Points on a hilly landscape, in no order, each with its height.
From any point a ball rolls to the lowest of the 2 points nearest to it. It stops when none of these is lower. Distance is the straight distance between rows; heights are no part of it.
Z153 h=688: [117 151 131 149 109 150 106 150 127 143  98 157 142  50 125 109 133 150
 151  83 123 126 137 152 157  91]
Z73 h=624: [124 131  92 180  82 158  84 108 169 151 136 142 115  76 134 123 135 124
 128 135  93 209 150 119 139 100]
Z986 h=517: [156  97 142 129 181 119 142 114 176 134 171 139 173 117  89 137 121  58
  96 158  91 131 138 124  99 164]
Z36 h=415: [ 90  83 110 175  67  67  73 146 145 151 165  86 123 123 137 167 144 112
 105 146 125 125 128  91 142  93]
Z554 h=560: [164 100 146 108  88 149 122 116 135 129 113 138 179 116 144 168 156 125
 106 115 130 147 125 139 106 161]
Z551 h=353: [191 158  63 173  99 157  85 153 125 153 113 135 139 166 116 135 142 156
 156 120 124 143 151 160 138 126]
Z21 h=151: [127 115 137 206 138 135 127  80 117 131  67 123  88  93 145 127 137  95
 135 107 116 175 157  46 115 126]
Z767 h=753: [141 138 122 122 191 142 141 116 159 138  83 144 149 119  96  53  97  82
 175 108  60 162 130 134 135 128]
Z656 h=600: [158 123 150  68 126 160 130 132 104 101  88 135 179 119 157 158 173 138
 128  47 150 138 105 145 109 190]
Z214 h=634: [107 160 148  95 115 147 153 143  74 124  83 113 129 100 181 154 144 187
 149  85 152  90 102 140 166 111]
Z3 h=596: [117 115 116 151  85 143  93 116 142 127 130 153 135  47  89 134 147 158
 152 122 124 209 136 126 125 123]
Z789 h=558: [138 147  98 136  93 139 129 108 150 137 184 155 111  97  74 139 124 168
 164 127 128 190 143 139  89 106]
Z84 h=354: [161 153 112  53 144 127 157 131 126 110 157 193 162  99 111 103 148 118
 141  76 134 142 103 189 119 163]
Z138 h=269: [151 151 108 158 114 133  96 141 116 172 100 118  69 191 154 154 123 179
 135  75 126 158 173 109 122 145]
Z716 h=398: [ 74 113 123 116 151 130 180  93 107  99  91 106 131 152 147 108 123 161
 144 184 151  86  82 137 177 105]
Z832 h=313: [108 124 162 154 120 143 119 113 140 115  51  97 136 169 130  60  80 113
 112 128 138 102 141 119 136 110]
Z230 h=179: [126 138  82 188  85 126  65 147 131 157 105  99  49 206 146 140 115 136
 155  65 102 183 170  84 145 117]
Z299 h=793: [ 51  85 124 163  74 110  81 125 110 127  89 113  84 142 127 113 135 144
 163 113 158 147 119  95 169 112]
Z989 h=321: [126 121 160 115 128 140 112 172  85 110 147 163  74 127 100 137 147 156
 203  96 117 139 105 132 109 150]
Z624 h=663: [110 150 145 130 110 165 108 160 103 131  94 141 109 105 163 124 139 172
 157  85 145  81 133 159 138  97]
Z129 h=444: [ 94 114 216  88 164 144 123 150 117  90 153 177 137  77 122 127 151 131
 179 112 127 153  92 129 145 199]
Z79 h=377: [123 122 130 103 154 173  95 116 130 106  79 143 139 149 109  81  93 135
 132 118 137 115 147 148 115 131]
Z799 h=232: [169 134  91 137 160  62 174 129 103 136 147  81 155 133 131 147 140  91
 112 204 121  92 114 112 136 124]
Z592 h=176: [104 115 157 129  97 102  80 183 116 133 100 135  79 168 156 139 115 132
 161 110  78 117 113 129 155 115]
Z176 h=716: [ 81 101 181 152 127  84 142 138 155 137 146 146 178 111 113 130 120  97
 124 173 106 131 119 128 194 171]
Z351 h=251: [143 136 119 194 104 163 137  64 128 125 126 133  83  86 110 137 155 128
 133 109 136 202 167  73  78 122]
Z874 h=507: [124 139  76 133 116 115 179  96  94 128 118  86 101 155 141 161 150 182
 107 143 171 109 133 121 144  93]
Z518 h=254: [115 105 158 127 113 128  92 174  68 114  99 143  67 145 145 160 152 158
 180  93  94 127 111 113 131 147]
Z201 h=322: [162 127 123  70 159  84 164 132 121 129 141 108 119 156 132 151 133  89
  97 154 121  98 135 106 118 144]
Z297 h=456: [174 123 119  89 144 108 128 125 105  85 158 142  97 143 107 178  98 164
  64 113 151 151 171 139  80 132]
Z813 h=713: [188 149 139 189 115 171 142 127 164 148 193 119 130 140 131 155 103 106
  97 128 119 110 157 143  66  96]
Z100 h=365: [134 122  85 180  80  88 105 143 120 165 183  70 146 137 123 151 139 108
 130 157 137  79 134 103 123  88]
Z611 h=551: [122 162  84 126 142 102 161  98 126 146 130 100 107 138 145 146 108 145
  86 138 177  73 168 132 135  82]
Z562 h=550: [152 101 118 168 159  92 148 119 169 151 201 134 163  70  73 140 125  84
 114 174  88 149 139 108 110 135]
Z973 h=751: [103 155 128 110 128 177  82 137 104 108 101 138 135 106  86 120 150 177
 206 101 165 126 117 131 125 131]
Z762 h=667: [ 97 117 121  55 180  77 154 130 137 123 180 126 194 111 114 117 133  78
  76 185 140 108 112 149 147 182]
Z358 h=204: [123 131  99 132  65 125 116  99 121 145  69  96 164 206 139 119 146 130
 130 151 146 102 120 122 155 133]
Z952 h=406: [ 65  93 121 125 111 117 133 100 104 116 100  86  50 198 147 147 137 151
 148 114 174 118 146  79 123 106]
Z966 h=36: [123 105 167 186 135 105 148 114 112 121  78 142 113  96 156 123 134 101
 152 129  96 137 127  78 164 126]
Z28 h=513: [151 102 121 139 134 153 140 102 120 120 126 104 143 170 113 149 148 105
 113 176 144 102 138 123  75 128]
Z202 h=261: [133 119 154 133 101 112  95 151 151 142 110 140 116 126 160 144 109 122
  87 122  92 127 143 125 156 110]
Z131 h=417: [157 148 125  90 151 118 160 118 124 125 149 181 119  90  89 111 133 124
 153 116 117 149 130 153 122 149]
Z191 h=522: [181  81 122 110 136 157 137 106 155  93 100 148 177 100 123 135 133 111
 108  71 127 175 131 153  83 169]
Z455 h=396: [185 140 115  93 143 121 162 111 109 116 126 136  98 175 137 154 122 143
  93 127 146 125 154 139  98 153]
Z566 h=509: [181 118  89 104 121 121  97 129 145 125 173 150 108 126  88 154 111 149
  94 133 119 180 157 139  91 119]
Z778 h=735: [174 146 145 148 119 133 145 155 127 138 189 110 136 133 159 179 113 109
  57 134 130  81 145 138  74 115]
Z259 h=671: [147 166 124 105 153 186 128 134 139 135  83 140 176  93 104 112 134 137
 166  52 109 150 112 162 105 142]
Z245 h=548: [ 98 117 134 134 112 114 135 105 139 140 137 100 145 141 110 131 123 113
 111 166 173  76 136  91  94 107]
Z919 h=307: [206 150  76 179 111 137 112 149 150 144 168 136 124 140 108 148 125 135
 142 142 102 142 128 158 124 101]
Z217 h=689: [173 166 122 155 160 167 154 124 153 150 157 139 108 140 140 116  84 120
 100 100 129  97 176 148  81  92]
Z409 h=154: [129 124 169 136 161  94 158 123 114 108  46 123 134 145 153  82 107  86
 156 132  88 122 101 109 189 144]
Z881 h=659: [149 176 132 112 158 206 142 100 171 154 141 147 127 134 116 109  79 136
 124  66 131 142 169 147  70 114]
Z65 h=597: [ 83 160 110  75 160  82 151 110 129 142 140  58 136 157 139 128  85 122
  74 159 152  69 140  99 118  94]
Z798 h=443: [ 77 115  97 105 135  67 163 117 119 122  96  84  76 165 152 138  94 161
 100 170 115 126 118  88 191 103]
Z453 h=774: [ 80 102 128  93 109 134  69 128  98 107  87 126 123 136 109 115 136 177
 188 138 168 137 126 111 162 131]
Z196 h=308: [147 113  91 164 128  79 131 159  94 157 178  69 142 121 136 147 143  92
 124 204 127  57 107 121 128  96]
Z559 h=581: [104 102 126 161 117  94 112 116 183 165 177 127 148  75 104 142 119  98
 114 168 106 171 155  99 147 127]
Z766 h=748: [102 111 163 115 126 145  78 190 159 139 171 164 133 149 131 102 123 108
 113 181  80 116 108 153 134 139]
Z239 h=223: [190 149  40 179 129 104  84 137 138 140 143 120 120 143  98 116 115 109
 117 154 103 161 154 111 159  99]
Z897 h=389: [ 89 131 142  72 159  74 161 152 126 114 114 110 113 150 165 122  88 131
  79 173 104 113 117 130 175 125]
Z797 h=585: [ 93 144 150  91  91 128 123  89 175 153 151 131 181 118 102 122 130 116
 122 144 165 116 144 118 109 132]
Z350 h=714: [ 83 125 214  85 132 155 108 119 159 129  91 134 140 110 180 124 111 121
 139  95 128 114 128 114 136 156]
Z98 h=764: [105 111 168  91 164 161  80 177 151 119 120 173 151 150 125  56 105  92
 115 148  82 129  87 170 128 168]
Z16 h=270: [ 49 127 180  49 146 149 117 126 154  94 137 139 154 127 154  55 118 129
 160 147 174 105 103 132 176 160]
Z425 h=565: [171 153 136 169 115 136 182 142  81 105 151 143  82 121 167 156 130 171
 110 106 153 118 128 159 113  96]
Z169 h=450: [108  72 110 187  85  75 119 134 111 132 172  91  81 130 160 201 160 128
 104 147 137 131 112  89 141  99]
Z266 h=393: [128 114 183 117 158 124 139 143  83  91 121 172 120  61 101 154 156 143
 177 103 115 165 108 106 125 166]
Z211 h=636: [137 142 138  49 115 154  99 119 145 140  88 144 200 114 127 125 153 123
 170  61 126 140 112 143 127 181]
Z354 h=734: [ 58 121 175 145 124 114 105 170 170 156 194 148 150 128 113 101 121  80
 131 181  78 120  99 138 153 153]
Z823 h=464: [106 102 105 125 144 131 182 105 108 108 138  68  72 183 152 170 119 170
  90 153 149  96 114 104 117  89]
Z905 h=690: [112 150 175  80 112 172 112 157 128 147 101 143 137 131 170 139 130 141
 126  81 119 104 118 155 122 149]
Z72 h=487: [111 107 197  78 150 118 172 122 136 103 169 166 151  94 143 144 150 118
 123 136 148 137  97 150 131 194]
Z557 h=402: [180 166 110 136 165 108 186  97  81  95 126 162  91  94 110 110 144 137
 154 106 141 161 155 109 130 127]
Z747 h=325: [151 137 127 167 115 108 166  85  98 110 142 144  64  91 115 151 153 131
 145 122 146 170 156  77 103 121]
Z887 h=428: [144 106 136 141 148 172  94 154 123 120 128 146 113 129 101 120 110 138
 137 133 107 127 134 154 100 126]
Z746 h=275: [117 114 106  49 139 152 143 108 146  98 127 164 181 126 131  90 156  88
 131 103 171 124 100 180 120 180]
Z121 h=726: [115 182 165 115 135 194 106 151  89  99 114 125 148  87 102 125 150 188
 178  50 190 112 109 148  94 112]
Z542 h=473: [162 128 153 138 145 190 134 121 117 115 155 146 108 181 107 113 126 123
 133 141 137 105 127 138  51 131]
Z399 h=757: [142 146 145 130 106 147 136 187 102 134 228 128 110 159 152 143 155 114
  79 161 143  91  96 147  61 113]
Z27 h=694: [ 80 124 133 121 145  70 136 149 139 146 150 101 194 103 121 122 108 104
  88 187 119  92 103 150 175 143]
Z736 h=123: [187 138  49 159 141  63 123 125 112 130 149 104 131 126 108 135 143 111
 113 190 115 124 150 104 154 107]
Z352 h=329: [124 125 140 121 119  60 121 181 132 147 130 108 121 140 161 142  84  92
  66 167  76  95 127 114 174 122]
Z842 h=343: [113 128 114 156 127 117 117 112 113 154 109  98  30 198 161 169 126 171
 125  75 176 137 187  92 107 128]
Z652 h=486: [144  91 113 197 111 103 172 134  95  99 166  99  92 115 151 181 159 143
 108 164 153 112 109 118 124  85]
Z300 h=732: [152 111  79 148 155 133 112 102 152 136  71 139 170 122 106  57 109  91
 139 120  88 155 118 149 167 114]
Z172 h=187: [ 78 103 162  66 145 154 106 107 168 120 137 162 182 118 106  70 128 102
 152 128 154 140 112 135 131 180]
Z598 h=526: [169 138 113 166 107 103 163 120 106 102 176 126 121 107 115 151 142 148
 104 137 172 124 132 147  98 105]
Z142 h=599: [144 162 148 132 119 147 196 145  62 117 122 121 106 131 173 155 155 191
 145  95 163  98  96 171 126 115]
Z815 h=442: [ 81 105  98 140 157  97 184  83 101 108  73 107 105 123 142 109 126 163
 128 174 134 131 110 113 205  94]
Z733 h=240: [126 124 172 107 142 128 135 146 134 101  69 122 142 186 117  48  95  99
 145 146 111 120  88 129 150 153]
Z543 h=699: [144 213 147 139 152 197 110 157 123 128 102 121 163  92 109 121 148 170
 163  38 126 113 113 167  96 140]
Z641 h=710: [160 137  99 194 128 154 107 125 132 126  75 145 129  96 131  88 122 126
 139 106 105 135 140 138 162  88]
Z445 h=635: [ 89 132  94  44 178  95 173 107 129 114 144  86 165 139 142 124 113 116
  55 180 148  80  91 137 148 134]
Z558 h=763: [131 126 132 134  92 133  98 183 133 145 211 151 136 145 123 133 159 104
 121 180  99 104  88 169 106 133]
Z970 h=481: [166 101 121 114 169 122 157 116 179 124 122 163 157  93 115 116 120  74
  96 112 100 168 140 133 102 157]
Z298 h=623: [105 153 147  67 139 169 147  80 194 149 146 155 143  97  98 101 106 118
 135 102 136 141 154 143  91 122]
Z137 h=337: [ 87 114 146  73 160 144 142  98 123  88  99 131 157 106 138  84 133 150
 150 147 187  93  98 149 161 136]
Z449 h=81: [119 121 128 171  68 121  68 169 144 160 111 110  87 188 137 122 108 119
 153  92  76 148 138 109 141 101]
Z187 h=606: [104 126 100 179  94 117 100  92 200 181 142 112 166  97 105 135 125  99
 109 164  69 205 145  89 137 120]
Z871 h=277: [156 148  66 171  88 127 109 111  91 153  64 105 133 196 148 128 145 151
 144 119 147 121 140 133 156 134]

For each start below, name the point where the ball stops.
Z652: Z736
Z27: Z449
Z797: Z966
Z153: Z736
Z823: Z449
Z129: Z449
Z798: Z449
Z399: Z966
Z905: Z736
Z73: Z736
Z259: Z970

Call two points neighbours if one is among the 2 nearest of the other. Go from one point of each pair to the other, from neighbour to neighbour, staying as low as possible. Name the highest point that can't be avoided.
Z449 and Z172: Z798
Z966 and Z172: Z131
Z736 and Z970: Z73
Z358 and Z736: Z551
